A landscape with many valleys, sampled at points; each row gives a point and its height.
A ball rolls from a point to whichever of its 2 nearest points has the largest drop for the distance, and stops where none of them is lower. Distance is the straight distance between rows; heights are no part of it.
mis: -22,29,40,9,23,33,15,1,27,0,-15,-8,11,-25,-1,-10,1,15,16,-12,4,-7,22,-18,27,2,-13,-3,22,10,-18,-12,-18,-17  height 69.1
Dofu: -8,5,3,12,13,31,15,-35,42,6,4,-3,25,-27,9,-4,11,-11,10,-20,3,-22,13,4,20,-16,3,9,22,3,16,10,-11,-6  height 40.6
nibi: 17,-46,-32,-16,-15,-11,-8,-20,-14,6,16,-6,5,-14,-6,16,-2,-18,-14,-2,4,-12,-15,15,-10,-2,24,17,-6,-6,37,11,-4,23  height 37.2
perup: -28,26,-13,-14,5,8,5,1,7,22,13,-45,-14,15,0,15,6,-15,-13,-56,-6,-3,4,6,6,14,-8,-33,-47,-15,3,-21,-40,1  height 45.1
zosu: -23,-28,-36,18,3,-10,-2,-26,22,22,22,-11,-21,-6,-14,4,23,2,-10,8,1,-21,-7,45,2,17,9,5,-36,1,13,3,-21,-2  height 35.1
gis: 3,6,3,37,9,-14,-9,18,7,-15,-5,36,-12,15,7,-25,3,7,11,35,-14,16,-10,-3,-9,-22,9,-1,20,7,-18,6,37,-27  height 20.0
Kaba: 47,-13,17,-38,12,-22,-1,4,-22,-20,-6,0,18,8,1,12,-22,2,-22,-4,-6,18,-8,-28,-6,-18,5,3,15,-1,6,11,6,44  height 23.8
vude: -7,40,32,8,-4,31,12,0,20,-1,-16,-1,11,-21,-3,-9,0,-2,1,-12,8,1,23,-33,22,-4,-27,12,27,-3,-6,-1,-9,-18  height 70.8
Kiz: 5,-42,12,-13,25,5,2,13,4,-1,19,7,13,8,-3,15,-5,21,-11,17,15,-29,-6,-4,18,8,27,2,-9,36,7,5,-11,26  height 77.8
menud: 6,-19,-9,22,16,-28,2,5,16,2,11,14,-20,22,0,-22,-7,17,1,30,4,6,-22,-2,-6,-13,11,-4,8,-1,-16,26,9,7  height 11.3
pigat: -34,28,-22,17,-26,-2,-2,5,7,8,10,-4,-9,-1,-9,-16,15,-6,22,-8,-5,-3,4,15,-13,33,-17,-12,-9,-18,-15,-20,-8,-44  height 26.9
mot: 50,-7,9,-28,12,-20,-3,-13,-25,-26,1,3,-3,0,-1,5,-17,-13,-32,15,-22,24,-15,-36,-11,-14,-4,0,27,-13,-4,28,15,40  height 29.4
tabe: 11,-42,-6,-28,16,-1,-3,3,-14,7,19,5,4,7,-12,27,2,17,-23,5,6,-20,-11,10,13,12,28,2,-26,30,15,-2,-25,32  height 80.0
Zod: 19,-33,-14,-7,20,-32,-28,2,-11,1,13,12,-39,14,-22,-9,-16,15,-36,38,-13,11,-35,-4,-7,-14,37,4,-3,9,-22,31,5,27  height 63.6
bidis: -33,42,23,1,27,33,13,-15,31,16,-1,-26,5,-10,2,4,5,-12,-6,-48,-5,-10,18,-27,24,2,-14,-17,-2,-10,-4,-20,-31,-4  height 65.3
rezed: 4,-16,-17,21,12,-17,-19,2,-2,8,17,19,-40,4,-29,-14,2,19,-23,38,-7,3,-13,3,3,4,17,8,-7,4,-27,18,-7,-6  height 58.0
Venu: 10,-15,-7,15,17,-46,11,-14,24,6,8,3,-5,9,3,-37,-21,12,0,16,6,10,-30,-16,-24,-24,-10,-11,32,-26,-23,34,19,19  height 10.9
pemu: 20,14,-5,-36,-19,14,-23,12,-59,-3,3,-3,-11,12,-5,29,9,-9,-23,0,-24,0,3,-1,-5,5,-19,9,-24,4,11,-18,-13,26  height 67.1
mip: 3,-18,15,-2,39,4,3,8,21,4,10,12,2,10,-13,2,-6,26,7,24,16,-20,-11,-4,17,3,16,-2,10,39,-3,-4,-14,12  height 76.1
navu: -6,-16,17,-18,-2,17,2,28,-20,-4,-14,5,19,9,-4,27,-12,14,3,6,17,-2,5,16,5,5,21,4,-20,39,19,-22,4,9  height 12.5
lapig: 6,-23,14,40,20,15,4,4,33,3,-6,29,7,-9,3,-13,9,21,28,22,22,-20,-12,12,12,-27,23,14,22,35,5,6,12,-3  height 21.4
gok: -8,23,-1,-22,-24,31,-5,-7,-15,5,-8,-19,9,-2,9,37,-2,-26,0,-36,-2,-3,15,16,5,-6,5,3,-34,6,40,-19,-14,2  height 55.5
leg: 41,28,35,-19,9,-12,9,1,-9,-43,-16,10,-6,6,8,-6,-23,-3,-14,3,-27,38,-1,-36,-1,-12,-21,0,21,-10,-12,9,36,29  height 33.7
kabo: 12,-20,4,-35,23,11,-5,-4,-9,4,11,-7,16,5,-8,28,-14,3,-24,-7,3,-15,-1,-4,16,4,14,7,-12,19,15,-5,-26,47  height 82.2
Kom: 17,45,50,-26,5,7,4,21,-19,-33,-17,6,0,8,-13,-1,-17,0,-14,3,-26,23,8,-35,3,4,-32,9,8,-3,-19,-6,13,5  height 24.8
ranu: 0,38,23,0,-8,38,-13,11,-16,-23,-10,1,11,-18,-8,15,12,-9,0,-4,-5,8,22,-26,12,7,-8,9,8,15,0,-19,-5,-20  height 74.8
Kore: -5,-17,-22,17,6,-50,-14,15,-14,-1,9,17,-42,32,-6,-32,-12,17,-11,33,-15,26,-31,15,-28,5,8,-13,-15,-21,-28,20,18,-1  height 12.7
dozi: 13,-2,-12,28,8,-38,8,-29,24,-7,5,5,-13,0,4,-42,-7,-14,4,19,-12,17,-18,-10,-16,-19,-18,-2,42,-34,-27,40,28,5  height 14.9
zorak: 13,-51,-12,-3,11,-39,13,-7,9,18,8,-4,4,17,4,-13,-18,17,-5,6,24,-5,-34,2,-5,-9,21,-3,5,-8,8,23,0,28  height 38.0
Para: 5,-36,-25,17,23,-33,-27,-19,7,7,18,10,-41,8,-26,-19,-4,10,-24,38,-2,-1,-35,6,-5,-10,35,15,-1,-5,-25,37,-9,11  height 60.9
solop: -35,28,-2,29,0,17,0,-21,34,6,14,-4,-5,-21,-8,-29,26,5,22,-2,-5,-17,10,-2,5,42,-17,-23,0,-14,-35,-13,-18,-44  height 49.8
fik: 5,-33,-7,0,-1,-11,11,-7,19,18,-2,-2,23,-4,15,-4,-9,11,13,-5,25,-17,-4,14,3,-12,14,1,-2,4,25,14,-5,16  height 44.0
nipur: 0,20,38,-2,1,50,-3,-8,4,-16,-12,-1,29,-31,15,24,-6,-15,-6,-17,10,-11,33,-22,28,-27,1,24,26,19,15,5,-8,4  height 65.8
Retuf: -1,35,39,12,2,26,6,27,9,-26,-20,19,1,-8,-2,-9,6,17,25,12,7,9,10,-23,11,-3,0,3,30,28,-22,-10,13,-38  height 83.4
Fuge: 2,51,24,2,-27,9,2,5,-9,-21,-23,-5,7,-6,4,-12,-1,-14,12,-10,-15,23,18,-29,-7,0,-37,6,22,-28,-13,-2,14,-20  height 13.4
femi: -1,-22,-13,-21,21,-2,0,-27,12,10,15,-9,14,-6,-8,26,-4,-1,-19,-14,3,-20,2,4,20,-9,11,2,-6,8,12,16,-30,30  height 84.1
lunu: -10,30,19,-8,6,-8,21,-2,5,12,-16,-32,15,-1,7,-5,-21,0,2,-32,8,11,11,-22,0,-6,-31,1,15,-33,-2,-7,-6,15  height 41.8
bama: -6,18,3,-3,-22,9,2,7,-6,1,-15,4,17,-12,12,5,1,-7,16,-3,8,10,14,8,-6,-17,-11,8,3,0,10,-13,16,-14  height 18.5
sosi: 17,-16,0,-5,-6,3,-7,2,-10,-6,-2,18,8,-1,-5,5,4,-13,-8,16,1,-4,2,0,-6,-9,16,15,11,12,11,9,2,18  height 25.4
nunuz: -6,51,33,13,-37,24,-2,7,8,-20,-21,7,9,-26,13,-10,9,-19,17,-10,-6,17,33,-21,-10,-9,-33,14,32,-11,-4,-3,13,-38  height 7.4
nir: 8,-28,-18,13,23,-50,-6,-6,24,9,2,3,-17,20,-14,-38,-18,14,-12,24,5,6,-33,-10,-18,-7,13,-14,6,-21,-32,35,8,17  height 6.2
Dek: 41,-32,-2,-16,18,-31,-19,0,-22,-19,15,14,-22,23,-6,2,-23,4,-30,28,-14,9,-33,-23,-5,-13,35,3,10,0,-15,26,11,37  height 66.2
Vig: -13,36,-12,28,-34,7,1,3,3,-3,-1,18,-4,-20,-2,-21,28,-14,18,10,-6,5,19,7,-10,15,-21,-2,11,-27,-16,-15,16,-48  height 18.4
putur: -28,4,7,18,10,21,19,-17,46,15,-17,-14,29,-15,18,-7,-4,3,21,-31,13,-17,17,4,20,-16,-6,-1,18,4,11,0,-10,-3  height 37.8
Nisuk: -18,-19,-34,33,10,-31,-13,-13,8,25,12,13,-40,9,-26,-33,3,5,-15,33,-8,5,-26,27,-9,17,6,7,5,-25,-38,26,-6,-14  height 23.2
pite: -2,19,-50,-7,-11,-6,-16,-30,-14,25,12,-31,-45,-17,-18,15,26,-16,-11,-19,-25,-14,7,23,4,26,-18,-13,-20,-17,-4,-15,-35,-7  height 55.6
Tigak: -16,9,-5,16,7,1,-7,7,-4,0,10,18,-16,9,-13,-7,10,17,5,12,4,-5,0,-1,3,31,-10,-13,-10,-12,-23,-3,-4,-18  height 52.2
maner: 8,-21,16,17,49,-1,3,4,32,3,10,17,7,11,-14,-14,-6,25,11,24,21,-16,-9,-22,22,-16,16,1,24,15,-15,13,-10,13  height 74.7
Bofa: -38,-3,-8,4,7,-5,24,-2,29,26,-5,-23,19,13,7,-4,-7,8,20,-40,15,-9,9,6,13,-1,-8,-26,-13,-10,9,-11,-16,-7  height 37.9
gop: -30,24,4,0,9,-9,27,-11,31,18,-9,-34,28,-1,7,-5,-14,11,16,-34,7,1,9,-16,9,0,-27,-13,6,-37,-12,-6,-7,-4  height 38.4
Ran: -5,-21,-29,-2,-23,-10,5,-5,-9,11,9,-2,11,0,4,14,0,-10,0,-4,4,-10,3,25,-8,9,1,0,-23,1,18,3,-1,1  height 41.2
paro: -9,26,-5,-19,13,36,-18,-13,-9,17,9,-40,-20,1,-7,37,29,-24,-9,-50,-31,-14,11,2,18,19,-6,-7,-50,-2,17,-23,-52,-3  height 53.1
Niver: 27,-25,-39,-8,-11,-3,-14,-35,-7,1,6,-10,7,-20,9,5,-2,-25,-18,2,2,-18,-8,6,-13,-10,4,18,20,-14,31,28,-9,29  height 41.5
Nofet: -26,24,8,7,-3,13,10,17,-3,-6,-10,2,6,-7,-5,0,18,8,19,-6,7,0,19,1,1,21,0,-4,-6,8,-10,-20,-5,-30  height 52.1
ref: 4,28,52,-3,7,36,-5,8,9,-21,-17,11,24,-20,-8,8,-5,-7,-3,-2,1,-4,22,-35,22,-15,-6,22,35,28,9,-7,-2,-3  height 67.9
zom: 4,-37,-19,-5,-14,-38,1,0,-9,17,1,6,-6,29,-1,-24,-13,7,-5,12,3,18,-23,17,-25,5,8,-13,-8,-18,6,12,20,12  height 23.1
raku: -22,17,-2,26,6,18,7,6,20,-1,7,19,-5,-6,-9,-14,3,11,21,4,10,-14,8,1,9,19,-10,-10,3,3,-16,-9,0,-35  height 49.9
vema: -8,25,-7,-14,11,33,-15,-18,-8,8,14,-28,-23,-18,-25,30,31,-6,-15,-17,-29,-13,14,-5,24,20,4,-14,-32,10,-2,-22,-44,-5  height 57.0
Fivuf: -26,-10,4,9,16,1,34,-2,39,30,-10,-18,23,1,20,-9,-13,22,29,-33,29,-6,0,4,26,-14,-6,-10,10,11,4,0,-7,-5  height 34.8
Sali: 19,-6,-3,-17,-10,-28,-2,13,-27,-21,-8,12,-8,29,13,-16,-16,-4,8,6,-11,38,-12,-1,-32,-5,-7,-9,4,-15,-9,2,44,12  height 20.5
bes: 29,-20,14,-11,-6,22,-27,5,-16,-21,2,26,11,-5,0,36,4,-8,-15,29,5,-9,5,8,3,-16,37,21,-2,42,30,5,4,6  height 19.1
Ros: 2,-10,8,-27,-22,28,-9,-8,-29,-1,-7,-22,21,-7,27,44,-6,-27,-10,-28,4,-10,13,14,-1,-20,12,15,-27,17,49,-10,-7,15  height 58.4
dol: -22,56,12,-6,-37,26,-12,29,-37,-14,-23,-3,-5,-7,5,1,13,-10,13,-10,-11,25,23,-14,-8,19,-27,-1,-21,-18,-18,-38,6,-46  height 58.7
Tavil: -2,-36,-1,-11,-11,-17,7,24,-22,6,7,5,6,25,-9,14,5,15,-2,15,15,-4,-16,26,-11,17,13,-8,-33,21,6,-6,3,6  height 13.8
veba: 27,-50,-5,-25,-21,-17,-10,12,-39,1,9,16,2,17,2,26,0,-3,-23,18,-1,-1,-20,13,-13,7,32,13,-20,27,22,2,9,15  height 23.0
gotiz: 20,51,32,-9,-18,13,-6,12,-17,-40,-19,10,-2,-4,-2,-7,-1,-14,-5,3,-24,28,22,-32,7,-9,-33,6,20,-15,-8,-2,22,-1  height 19.0
gifa: 25,27,14,-19,-12,-18,8,-7,-16,-32,-18,-1,-1,-3,14,-7,-15,-16,-9,4,-19,30,5,-24,-12,-13,-29,1,29,-26,1,18,27,25  height 37.4
zure: 17,-14,5,-20,0,-5,-10,19,-20,-2,-10,8,14,14,1,6,-11,10,3,8,15,5,-4,1,-10,-5,10,-1,-1,17,3,1,3,9  height 27.0
geta: 7,13,25,0,28,7,15,-10,22,-10,-1,6,16,-12,-10,-3,-7,4,-3,9,4,-5,11,-30,21,-12,-17,10,38,2,-13,10,-3,15  height 71.7
mumov: 46,9,3,-27,28,-27,-10,-16,-17,-15,3,-12,-23,-9,-14,-4,-8,1,-32,21,-19,18,-23,-39,5,-4,-24,3,25,-19,-19,23,4,44  height 34.1
pafu: -32,26,19,5,17,26,11,-8,30,7,2,-21,0,-16,-10,-13,7,6,7,-28,1,-15,15,-15,16,17,-8,-18,3,-7,-15,-12,-16,-20  height 67.2
bub: -23,22,-14,14,-1,3,17,-29,33,14,5,-19,10,-17,1,-16,-6,-20,12,-33,2,-12,11,-6,1,0,-33,-5,15,-38,-2,9,-21,-4  height 49.0
gani: 10,-27,14,36,1,3,-2,13,17,-5,-2,30,5,1,15,-8,-3,25,6,25,16,0,-22,5,-2,-34,27,7,11,37,5,9,21,0  height 17.4
Goso: -11,36,32,14,-12,45,-2,-7,9,-15,-13,5,18,-31,0,13,9,-5,15,-13,6,4,38,-18,12,3,-11,11,17,12,2,-11,3,-31  height 72.7
buze: -1,-31,-14,10,-5,-45,3,18,-10,10,2,15,-17,37,9,-20,-19,25,4,29,-2,23,-31,21,-25,-1,9,-11,-26,-11,-14,6,34,-1  height 18.1
sep: -3,-13,-32,-5,-21,-19,-8,2,-21,11,12,-10,-17,14,-10,6,8,-1,-12,14,-6,2,-4,28,-13,23,5,-2,-25,-11,-1,-4,-3,6  height 37.0
riv: -15,27,-25,25,-15,4,-15,-3,-9,-4,10,10,-25,-20,-10,-18,31,-6,15,7,-12,-4,8,4,-7,39,-30,-3,-2,-24,-27,-16,-6,-52  height 22.9
bil: 8,-13,-32,1,2,-10,1,-41,21,5,11,-15,14,-24,5,2,-5,-27,-8,-14,0,-22,3,10,-1,-13,-1,9,18,-22,18,25,-16,19  height 44.3
zafi: -32,18,14,1,13,-9,26,12,21,11,-9,-4,19,9,-1,-10,-21,17,17,-19,12,4,5,-15,12,6,-19,-16,10,-11,-17,-15,-8,-2  height 35.2
pip: 31,-26,13,-9,35,-33,3,6,8,3,9,-1,4,27,-7,-5,-23,26,-19,19,9,-6,-27,-20,2,-8,15,-11,4,5,-13,15,3,35  height 30.4
ked: -28,-3,4,10,3,-3,26,11,18,15,-12,-3,20,7,17,-10,-14,17,29,-20,32,0,9,11,2,-8,-6,-2,2,15,5,-11,9,-6  height 32.3
mider: -1,40,38,3,-9,28,-1,42,-21,-34,-27,29,-2,-6,3,1,10,6,19,22,-4,20,20,-24,11,1,3,1,7,31,-13,-13,30,-35  height 82.3
Fusog: -22,-34,-10,8,3,11,6,-16,16,6,20,5,-10,1,-12,11,19,7,-2,12,2,-21,2,39,5,10,27,9,-23,22,22,-2,-17,-3  height 30.3
los: 2,-13,19,14,-2,12,5,29,-1,-7,-14,14,19,7,14,3,1,22,13,19,23,-2,1,5,0,-17,14,4,2,34,12,-2,22,0  height 12.3
Piluf: -29,27,-9,14,-2,-4,17,-6,24,13,14,-12,-14,-9,-13,-31,9,-3,19,-15,-6,-3,3,-11,0,31,-31,-23,8,-35,-39,-16,-22,-32  height 51.9
reved: -14,-9,-25,5,-1,-13,7,-36,27,22,6,-23,13,-11,9,-15,-12,-13,10,-28,4,-12,1,9,-3,-9,-18,-5,18,-39,14,16,-9,12  height 46.8
sim: -33,23,11,14,-2,12,0,35,-17,-3,-13,10,-6,6,3,-8,6,18,25,-3,10,5,6,0,1,33,-9,-16,-20,2,-27,-31,2,-46  height 54.2
rifo: -11,-5,6,10,8,-7,15,9,8,14,5,-1,12,9,-2,-11,-5,14,11,1,8,-4,-3,-7,5,4,-14,-11,10,-9,-9,-7,0,2  height 31.9
teda: -11,11,-48,9,-9,-5,-10,-32,16,16,21,-26,-31,-19,-8,-11,19,-20,-6,-10,-16,-17,10,14,0,20,-13,-12,-7,-21,-7,-3,-27,-15  height 53.3
Vefan: -14,-10,12,-19,23,20,5,2,3,1,4,-15,21,4,0,20,-10,3,-4,-23,13,-16,7,-8,16,-3,9,4,-3,17,13,-7,-18,23  height 84.2
moro: 20,-28,3,-19,27,-33,14,-4,11,14,3,-10,20,11,1,-9,-24,18,-8,-11,18,-4,-18,-15,3,-10,18,-8,13,-9,6,13,-4,35  height 34.5
kasu: -35,19,17,-13,13,34,-2,-6,7,17,-14,-38,16,5,29,32,-12,-22,-3,-43,15,2,19,1,18,-10,8,-10,-27,12,26,-21,-19,5  height 60.7
Mim: -11,-21,-31,19,-4,-41,-1,2,-6,14,10,3,-27,19,-15,-28,0,10,-3,23,1,10,-22,29,-29,16,1,-3,-11,-23,-20,16,4,-12  height 18.3
Guk: 14,34,-5,13,-20,-26,-1,0,-5,-26,-9,17,-21,-1,9,-26,2,-15,8,13,-28,37,-2,-10,-25,0,-33,-1,25,-39,-23,12,39,-24  height 22.8
Zegar: 13,11,-10,-26,16,34,-21,-14,-23,-1,9,-15,-28,-16,-27,33,28,-11,-27,-2,-40,-19,22,-6,34,14,-8,5,-14,17,-1,-18,-32,15  height 60.2
zoso: -12,25,-19,-15,-28,18,-4,-7,-13,9,4,-28,-10,-2,15,31,8,-33,1,-44,-17,-4,16,16,-11,-1,-15,2,-39,-9,28,-20,-21,-5  height 52.7
Miset: 11,-54,-22,-32,-20,-12,-11,5,-31,7,18,-2,-6,-5,-10,23,7,-12,-21,16,1,-7,-14,28,-11,7,29,20,-29,17,38,0,-10,26  height 30.7
Bev: -20,16,-30,12,2,-11,-1,-29,26,14,15,-16,-8,-13,-14,-14,5,-12,-1,-14,-8,-6,7,2,2,20,-19,-13,11,-37,-17,12,-19,-8  height 51.2
veli: -9,-13,-2,47,15,3,15,3,43,17,-8,14,9,-7,9,-22,-3,20,28,5,21,-16,-13,11,9,-21,9,2,21,20,-5,9,6,-14  height 24.7
nomaz: -1,-28,-46,3,-40,-40,-4,-10,-10,14,5,-16,0,2,6,-5,-6,-22,-3,-8,-3,3,-16,39,-43,-3,-5,0,-10,-36,25,16,14,1  height 30.2
kalur: 5,0,17,-34,-3,38,-3,1,-29,-10,-9,-10,23,-7,15,48,-7,-12,-13,-22,5,-10,11,-2,21,-7,14,15,-19,34,34,-24,-22,21  height 61.1
dag: -20,20,-6,-19,-1,30,-4,-3,-3,16,1,-43,-6,13,15,31,11,-25,-5,-62,-14,-4,7,6,7,9,-7,-13,-53,-3,22,-23,-32,-1  height 48.9
fuv: 18,-4,4,6,8,-8,-19,6,-8,-17,3,19,-8,11,-6,-1,1,1,-9,30,-1,3,-7,-11,-2,-14,10,1,12,17,-12,14,14,7  height 20.4
dofup: 10,-6,9,37,-4,-13,21,13,24,3,-20,12,8,8,25,-30,-10,23,31,8,12,20,-18,4,-14,-33,-7,-9,20,2,-8,10,33,-13  height 26.8
niz: -18,-21,-17,26,12,-7,19,-9,34,22,8,8,3,-4,8,-26,0,14,16,6,13,-16,-8,18,3,-3,1,-6,6,-1,-5,3,-5,-9  height 27.7
dad: -5,14,-54,-8,-34,4,-20,-20,-22,9,19,-13,-37,-17,-14,14,37,-17,-5,-1,-33,-16,5,35,0,16,-11,5,-33,-12,10,-15,-19,-17  height 58.2
lun: -2,-2,-58,4,-25,-9,-21,-16,-14,16,14,-8,-53,-19,-19,12,32,-19,-21,23,-28,-10,-16,46,-1,29,0,16,-24,-9,2,-9,-18,-15  height 61.2
Pez: 11,-3,23,-4,40,7,13,-1,30,5,-1,-1,26,-5,-3,-6,-16,21,4,5,26,-16,4,-29,20,-16,0,8,26,14,-3,9,-12,20  height 73.2
Kur: 15,32,38,0,17,22,-2,6,4,-24,-6,13,3,-15,-15,0,8,0,-6,13,-7,-2,14,-35,19,-6,-7,14,33,8,-12,1,3,4  height 69.9
begos: -16,8,-2,35,7,20,-2,-26,42,10,15,9,-5,-25,-5,-13,29,3,12,6,-3,-34,25,18,15,5,14,1,9,11,1,-4,-5,-37  height 45.6
nek: 21,-31,-6,-19,16,-19,-2,-4,-14,7,11,-6,2,19,-18,8,-13,14,-25,13,5,-9,-22,-18,-4,7,13,-1,0,1,-4,11,-9,43  height 25.2
bup: -4,50,18,-12,-18,44,-21,13,-37,-20,-4,5,-10,-19,-9,17,23,-3,0,-1,-22,10,19,-26,16,23,-21,11,-6,0,-16,-30,-8,-27  height 77.0
gaz: 4,3,-18,22,16,-17,-11,8,-6,5,12,11,-25,11,-20,-13,19,8,-12,26,-11,10,-3,0,-2,26,-5,0,5,-6,-30,2,3,-4  height 54.9
Mit: 5,-2,-5,-4,-31,0,8,-3,-14,3,-16,0,33,-6,25,5,-17,-18,17,-16,13,8,1,14,-25,-21,-11,12,7,-10,28,3,18,-7  height 22.6
gar: 1,31,5,17,-30,20,-4,6,-3,-18,-11,13,6,-16,7,-8,18,-17,16,1,-1,6,21,3,-8,-9,-13,11,23,-11,0,-9,22,-40  height 13.3
Mimid: 15,19,-10,25,-2,-26,7,-7,9,-17,-2,9,-20,4,-3,-40,2,-11,4,16,-7,25,-5,-14,-15,1,-31,-4,38,-39,-30,30,27,-12  height 18.7
luv: 36,-31,11,-45,17,-22,1,15,-29,-3,0,-4,16,15,-1,18,-20,11,-16,-3,4,5,-10,-12,-11,-3,19,2,-8,6,13,0,7,38  height 17.0
rup: -10,-35,13,-17,10,1,5,21,-17,7,3,8,4,16,-8,35,-3,21,-2,19,12,-15,-6,27,1,20,37,1,-41,42,15,-13,-7,9  height 19.2
diro: 42,-30,18,-41,2,-31,-1,22,-28,-19,-8,11,8,22,13,5,-26,13,-5,-4,9,23,-12,-14,-16,-14,32,-14,0,8,11,-5,23,31  height 9.7
farum: -33,-16,-38,33,-8,-18,12,-22,39,21,18,-10,-19,-7,-9,-6,30,-1,12,-2,1,-17,4,51,-11,15,11,-3,-31,-6,11,4,-11,-25  height 33.1
posil: 18,-28,5,-26,-11,-17,-13,27,-36,-8,2,12,2,28,-3,17,-3,11,-8,16,-3,10,-19,6,-12,12,18,-2,-24,14,3,-4,14,13  height 21.1
telo: 37,-44,-1,-5,-17,-6,-9,2,-20,-16,7,20,8,6,18,9,-10,-14,-12,13,4,5,-15,1,-18,-41,39,14,8,16,31,23,35,9  height 7.3
Dar: 22,9,-5,-39,2,31,-24,6,-47,-3,8,-10,-24,-4,-18,39,24,-8,-19,4,-28,-3,16,-6,15,13,-10,9,-27,11,15,-27,-30,20  height 63.8
kisad: -35,2,-36,24,-17,-9,6,-9,19,16,16,-2,-11,-4,-2,-19,15,-5,18,-2,5,-17,-1,33,-4,23,-4,-8,-14,-15,-4,-4,1,-33  height 30.1
kaz: -28,23,30,-8,30,39,13,-7,27,11,-13,-33,17,-10,16,23,-6,-8,-5,-48,13,2,15,-20,25,-15,4,-16,-12,1,6,-14,-31,0  height 63.1
nota: 19,-23,-26,-6,-24,-42,-7,-11,-18,6,-1,-7,4,14,-1,-15,-10,-17,-11,3,-4,9,-22,16,-38,-5,-9,-4,0,-25,10,18,12,16  height 27.9
Radir: 46,14,42,-25,11,-5,4,2,-13,-39,-14,-1,9,-6,0,7,-17,1,-20,2,-7,20,-3,-35,7,-20,-10,12,27,5,0,10,14,38  height 29.5
tet: -24,11,-6,41,13,26,-1,-16,32,0,16,14,-11,-20,-10,-26,30,11,24,13,3,-25,18,7,18,30,0,-7,8,6,-20,-13,-16,-50  height 47.8
Gatus: -6,38,16,-10,-2,32,-19,34,-44,-18,-6,20,-13,6,-17,12,24,11,2,16,-18,2,16,-20,6,37,-15,2,-11,4,-29,-32,1,-21  height 79.2
Kekof: 11,-4,12,39,-2,-18,11,9,27,-19,-12,37,-10,9,22,-35,-4,13,20,25,-4,23,-16,-6,-12,-34,5,2,26,1,-19,25,46,-12  height 23.5
dedeg: 10,-44,-16,2,-11,-26,9,-12,7,15,7,5,20,3,18,-19,-13,2,7,3,14,-15,-18,9,-16,-21,23,4,11,-8,19,20,14,17  height 41.4
puso: -23,-35,-4,-10,-4,14,7,5,4,12,2,-1,9,1,-7,29,11,8,-3,2,8,-21,0,37,11,11,36,5,-39,39,26,-7,-21,9  height 25.3
Zil: -18,31,19,-12,-17,38,-8,-10,-5,5,-17,-36,4,-3,28,35,-6,-33,-4,-43,4,6,26,2,8,-11,-8,0,-25,2,29,-29,-22,-10  height 58.3
tovi: 12,41,28,-3,-9,26,-16,43,-40,-33,-11,27,-9,5,-8,11,13,2,2,26,-9,17,14,-20,2,23,-1,-1,-7,22,-23,-15,21,-21  height 81.0
gose: 3,15,26,-13,-2,42,0,-9,-6,-11,-11,-15,28,-23,23,44,-5,-21,-4,-26,7,-7,28,-4,26,-18,4,21,-2,26,36,-12,-14,8  height 63.7
pivak: 7,-37,-24,-6,2,-24,-3,-8,-18,13,14,-7,-9,15,-10,2,-1,0,-17,13,1,-4,-15,12,-5,12,-2,6,-8,-8,8,12,-6,24  height 31.6
rales: -7,-7,16,-7,-14,19,10,37,-22,-9,-29,5,26,5,18,11,-8,13,11,2,22,16,10,17,2,-16,15,0,-13,43,14,-12,15,-11  height 16.8
bap: 18,22,2,-5,-26,-19,3,12,-24,-30,-15,12,-10,16,19,-13,-10,-15,6,5,-31,39,1,-2,-30,5,-26,-9,8,-29,-10,1,50,-4  height 25.1
Madaz: -15,-2,-10,30,18,12,8,-38,44,15,18,2,4,-24,-5,-12,12,-1,11,-8,7,-24,11,16,22,-5,6,0,19,0,4,15,-16,-13  height 43.1
pav: 5,-5,6,21,13,-2,1,19,12,-4,-7,23,-4,12,-5,-17,-8,15,1,29,-2,3,-11,-4,-6,-9,5,-3,11,7,-23,4,21,-5  height 16.0
logub: 3,-23,-22,1,-37,-20,0,-12,-6,13,-3,-2,18,-6,19,-10,-7,-18,11,-11,14,-2,-9,31,-31,-15,-5,5,8,-25,30,10,24,5  height 26.4
tuveg: -26,42,12,1,-28,17,6,37,-20,-14,-24,5,-1,1,6,-6,5,1,29,-16,0,23,17,-5,-12,35,-16,-13,-12,-8,-26,-35,12,-52  height 56.4
dez: 33,-15,10,-35,4,-38,4,7,-19,-13,-6,7,2,28,10,-5,-32,9,-2,1,-5,28,-14,-4,-19,-4,10,-16,0,-7,-8,5,39,35  height 15.7
roz: 36,-30,14,-17,-24,10,-16,10,-28,-14,-3,19,10,-5,19,25,-4,-16,-3,18,5,1,-9,5,-9,-27,32,21,3,34,29,0,27,7  height 13.2
rusa: -40,17,2,-9,8,1,20,-2,25,30,1,-33,8,15,4,7,-2,-11,1,-52,9,-2,9,1,3,13,-21,-26,-25,-22,-4,-14,-32,4  height 41.3
fogor: 22,-45,-13,2,-32,-4,-13,9,-25,-11,14,17,0,6,10,15,10,-12,-22,21,-2,-1,-21,21,-20,-11,32,17,-4,18,24,7,26,2  height 15.0
remid: -9,-7,-4,26,-5,-18,18,17,12,18,-20,3,19,0,22,-34,-3,22,35,-7,27,9,-7,16,-10,-12,-11,-14,11,2,0,0,12,-10  height 29.7

Call two points neighbours if one is among the 2 nearest of the other. Go from one point of each pair to the other, from neighbour to neighbour, staying as low as possible. Name the highest point that can't be avoided.
Tavil, nunuz -> leg
pav, los -> sosi
nir, diro -> bap
Tavil, telo -> veba
los, navu -> rales
nunuz, Kore -> nomaz
Tavil, navu -> rup

For each start below, name the point where the ball stops.
tovi -> pav
mip -> pav
Dar -> pav
